Points on a hilly landscape, in no order, each with its height.
A ball rolls from a point to whichever of its 2 nearest points has the largest drop for the distance, and stops where none of them is lower. Distance is the straight distance between rows; heights are no part of it.
(305) height 205: [ -2 -11   4  -4 -21  10  15   9  16   8  -1   5   4  12   3  -8  21  -8
  -6  11]
(290) height 526: [ -7  -8 -11 -11 -19  15   2   7  22  -4 -18  -3   2  12   1 -13  10 -14
  -6 -14]
(127) height 431: [ -1  -5  -9  -1  12   6  26   9  11   1 -13  -6  12   1 -18   4  21  12
 -20  11]
(668) height 665: [ -4  10   1  14   2 -12 -19 -15  -5   2  12   7  -5  -8  10   3 -31   8
   7  -2]
(823) height 381: [  6 -14   0   2  -7   9  18   6  15  -7 -10  -4   8   8  -4  -8  16  -4
  -4  -8]
(292) height 52: [ -7 -11  -7  14  22  -8 -16 -11  11  16   2   2   8  -2 -18  36  -8   3
   5   0]
(624) height 386: [  3  22  -2 -15  -3  -4 -14   5 -25 -12   6   7  -5   6  17 -27 -14  -3
  -1   4]
(91) height 458: [  2  20   5 -14 -11  -2  -8   5 -17  -6   8   5  -2   9  10 -24  -3  -4
   5   8]
(8) height 373: [  0   6  -3  -6  12   3  25   5  -1   7   0   0   7  -2 -21  15   7  17
 -11  24]
(347) height 123: [ -6  -4  -6  13  14 -12 -15  -9   8  17   3  11   9  -1 -20  33 -17   5
   8   0]
(657) height 608: [  1   0   0 -22 -17  11 -10   2   5   4  -1   3  -9  14  13  -5  19 -17
  -3   0]
(231) height 685: [-12 -10   4   1  12   9   8   3  -9   0 -12 -17 -12  -9   0  11  16 -21
  -6 -17]
(574) height 346: [  0  16   6 -13  -4  -1  -8  -6 -23  -2   5   7 -13  -1  13  -8  -7 -11
   1  -6]
(442) height 214: [  1  20 -12  -1  10  -8 -26  -6 -20  -2   9   5 -10  -9  24 -17 -28   7
  -4  -4]
(782) height 718: [ -1   4   7   4   4  -5 -11 -15 -17   4   6   0 -14  -9   9  10 -11   3
   5 -13]
(200) height 179: [  4   9   5   9  -5 -11  12   4 -11  -6  10   6   2  -4  -3   0 -16   6
  15  10]
(241) height 368: [ 18   6   1 -18 -14  11 -22   8   8 -12   1  -2   4  13  14 -16  20   9
   2   5]
(728) height 442: [  6   9   4  16  -3  -9  -8  -4  -9  -5  15   0   0  -4   7  -6 -24  19
  17   4]
(74) height 515: [  4  19   5 -15 -12   4 -18  12 -14  -5  10   2   4  14  11 -30   3   5
   5  18]
(845) height 412: [  9 -11   3  -3 -11  10   6   5  13  -9  -9  -4   0   8   3 -11  14  -4
  -1 -11]
(379) height 640: [ -5  12  -2  13   6 -11 -27 -17   8   7  14   8  -5  -9  13  -6 -34  14
   6   3]
(186) height 419: [ 24   8  -3 -22  -7   9 -30  13   7 -10  -5   0  10   6  16 -14  21  17
  -4   9]
(149) height 201: [ -7   1  -5  14   8 -16 -15  -9   3   9   7  12   4  -6 -11  27 -26   6
   8   3]
(256) height 351: [ 3  1 10  6 -6  2 19  8  4 -3  8  0  8  3 -4 -4 13  6 10 12]
(852) height 532: [ -1   3  11  -6  -8   0  19   2 -10   3   3   7  -2  -3  -5  -1   3  -9
   3  12]
(868) height 699: [ -9  -7   4  -3   4  12  -2   0  -8  -2  -9 -10 -15  -3   7   4  18 -20
  -4 -21]
(512) height 328: [  3   5  -4  -3  11  -1  22   4  -7   6  -3   1   9  -7 -23  19  -1  15
   1  18]
(393) height 558: [ 14  19   4 -20  -5   3 -28  11 -11  -3   4  -1   8   7  13 -24  11  14
   2  17]
(765) height 482: [  6   4   7  18  -2 -12  -4  -6  -5  -3  17   2   4  -3  -1   7 -15  18
  17   3]
(754) height 655: [ -8  -5   8 -14  -7   8  11   0  -5  10  -5   1 -11  -1   1   1  16 -24
  -3   0]
(718) height 247: [ -4 -15   0   0 -10   8  24  11  17  10  -7   3   7   8  -7  -4  20  -3
 -14  13]
(721) height 395: [  0  11  -6  20  -2 -15  -8  -1  -8 -10  13   6   1  -2   7  -4 -35  14
  11   5]
(93) height 127: [ -5 -16 -15  17  21  -8  -9 -12  16   9   0  -9   8   0 -19  35  -5   5
   1  -7]
(21) height 732: [  1   0  10  -1   3   4  -9 -11 -16   0   1  -2 -16  -5   9   6   1  -5
   6 -14]
(135) height 497: [ -2  11   8  -3 -13  -2  18   6 -13  -1   6  11  -1   0  -1  -9  -7 -11
   4  13]
(314) height 473: [ -9 -14  -7  -4  -1   7  19  10  16   1 -21  -9   8   1  -9  -9  13 -14
 -15  -6]
(433) height 435: [ -2  15   8  -9  -9  -1   5  -1 -17   0   3  10  -8   1   5 -10  -6 -14
   4   4]
(263) height 670: [-11 -11   7  -9   4  10  16   2  -2   7 -13  -7  -7  -4  -5   4  18 -21
 -11  -2]
(375) height 285: [ 1 -7  6 -4 -4  4 28  6  6  7  0  5  5  2 -8  0 18 -3 -6 15]
(97) height 496: [ -9 -12  -7  -4  -8  11  11   6  17  -4 -21  -7   3   7  -2 -13  12 -19
 -12 -14]
(482) height 556: [ -4  -8 -10 -19 -22  16  -8   6  19  -1 -14  -4  -2  13   9 -12  18 -17
  -9 -13]
(404) height 245: [  3 -21  -9  20  15  -4   2 -12  13  -6  -2 -11   9  -2  -8  13  -5   9
  -2 -24]
(199) height 248: [  1  10  -7   5   5  -8  20   8  -6   2   0   8   7  -8 -16  18 -15  11
   6  16]
(37) height 634: [ -3   0   7 -18 -12   8  -1   1  -7  10  -2   5 -10   8   8  -6  20 -21
  -1   1]
(828) height 94: [ -1  15  -7   3   5  -9 -16  -4 -18  -7   4   8 -15  -7  22  -7 -29   0
  -1  -6]
(788) height 451: [ -5 -13  -9  -2   9   4  26  11  17   0 -18  -4  11   2 -18  -5  18  -2
 -20   3]
(309) height 478: [  5 -13   8  -2   1   4   8  -4   0  -4  -6  -6  -6   1  -2   0  12  -6
   3 -11]
(601) height 678: [ -9 -13   1  -7  12   7  18   7   2   3 -16 -12  -3  -7 -10   4  15 -17
 -15  -5]
(212) height 157: [  2   9  -3   9  -1 -11  19   9 -11  -5   6   9   7  -8  -9  10 -19   8
   9  12]
(187) height 195: [  0 -21 -14  21  17  -7  -3 -13  19  -1   1  -8   9   0 -12  23  -5  11
   0 -16]
(647) height 589: [-14   5   5  13   8  -7 -28 -22  18   9  16  10  -9 -11   1   9 -20  11
   8  -2]
(218) height 311: [ 13   6   6 -14 -17   9 -12  10   4  -7   4   0  -1  14  11 -15  17   1
   5   6]
(430) height 236: [ -2  17   2  -4  -1  -7  -9  -4 -25  -6   3   8 -14  -8  15  -3 -21  -8
  -1  -7]
(184) height 287: [ 9  3 11 11 -7 -5 12  4 -5 -5 12  0  5  0 -2 -1  1 13 17  7]
(807) height 306: [  6  22  -9  -9   6  -4 -20   3 -23  -9   6   4  -5  -2  20 -25 -23   5
  -5   0]
(451) height 444: [  9  -8   6  -4  -6   9  -1  -2   4  -8 -10  -5  -2   6   7  -6  15  -7
   0 -16]
(114) height 334: [ -2   5  -8  19   0 -20  -7   5  -4  -7   7  12   1  -5   1  11 -36   5
   7   5]
(321) height 688: [ -9 -10  -7  -3  18   3  19   8   8  -2 -23 -17   5 -10 -13   2  11 -17
 -22 -12]
(42) height 716: [ -5  -2  10  -3   7   8  -5  -7 -18   1  -2  -6 -16  -6   8   8   8 -13
   0 -18]
(79) height 563: [  1  -1   4  15   7  -8 -23 -24  16   8  19   2  -6  -5   2   9 -16  17
  10  -4]
(165) height 618: [ -5  10   0  10  11  -4 -33 -25   9  12  17   6  -8 -10  14  -1 -25  14
   4   1]
(558) height 537: [  3  -6   6  21   6 -11 -14 -16  15   3  17   4   3  -1  -3  14 -11  21
  12  -1]
(440) height 513: [ 3 -3 12 -1 -2  0 14 -2 -7  0 -1 -1 -4 -1 -6  3  5 -6  6  1]
(638) height 585: [ -2  -6  -8 -22 -22  11 -11   8  14   2  -3   1  -5  18  12  -8  20 -14
  -6  -2]
(303) height 694: [ -5   7   5   7  -1  -9  -8 -12 -15   1   7   6  -9  -8   4   8 -24   2
   9  -6]
(411) height 276: [ -5   5  -5  15  -1 -20  -8  -3  -1   2   6  14   3  -7  -4  18 -31   8
  11   3]
(409) height 403: [  2   1  -8  -7  16   5  23   4   5   5  -7  -8   9   2 -23  13  14  19
 -17  23]
(498) height 514: [ 10  -5   8  21   1 -10 -11 -12   4   1  17  -1   2  -2   2   8  -9  21
  14   0]
(529) height 345: [  9 -14  -5   9   1   4  21   3  11 -12  -9  -8  12   3  -8  -3   9   5
  -3 -14]
(229) height 224: [  5   3   8 -11 -21   6  -1   6   2   2   8   5  -1  13   9 -13  16 -10
   5  11]
(682) height 146: [  1  -5   4  -7 -23   8   6   8   7   9   4   6  -3  14   6  -9  19 -11
   0  12]
(670) height 697: [ -5 -11 -10  -3  28   0  19   6   4   1 -18 -23   4 -12 -17  12  10 -10
 -21  -6]
(236) height 319: [  1  -1   7   1   1   2  26   8   2   2   3   2   9  -1 -12   2  16   6
   1  16]
(809) height 698: [ -7 -14   0   0  18   4   9   2 -11   3  -8 -15  -7 -12 -10  19   7 -13
  -4 -11]
(860) height 297: [  7 -19  -6  16   9  -3  14  -4   9 -10  -9 -11  12   0  -9   9   2   9
  -2 -20]
(625) height 586: [ 17  13  -3 -17   4   6 -33  12 -16  -2   2  -2  16   2  12 -25   9  22
   0  23]
(214) height 533: [-14  -6  -9  -2  -6   9   3   6  10  -4 -27 -15   5   2  -5 -17   6 -21
  -8 -25]

For each start below, name the point where the ball stops.
(852): (828)
(37): (212)
(647): (292)
(186): (682)
(97): (212)
(393): (828)
(451): (292)
(236): (682)
(782): (292)
(721): (292)

Call two points neighbours if one is among the 2 nearest of the other. Go from one point of each pair to the other, from neighbour to neighbour, staying as low as possible. Name the highest point that can't be avoided.
(682) / (828): (393)
(231) / (828): (809)
(292) / (828): (852)
(682) / (212): (256)
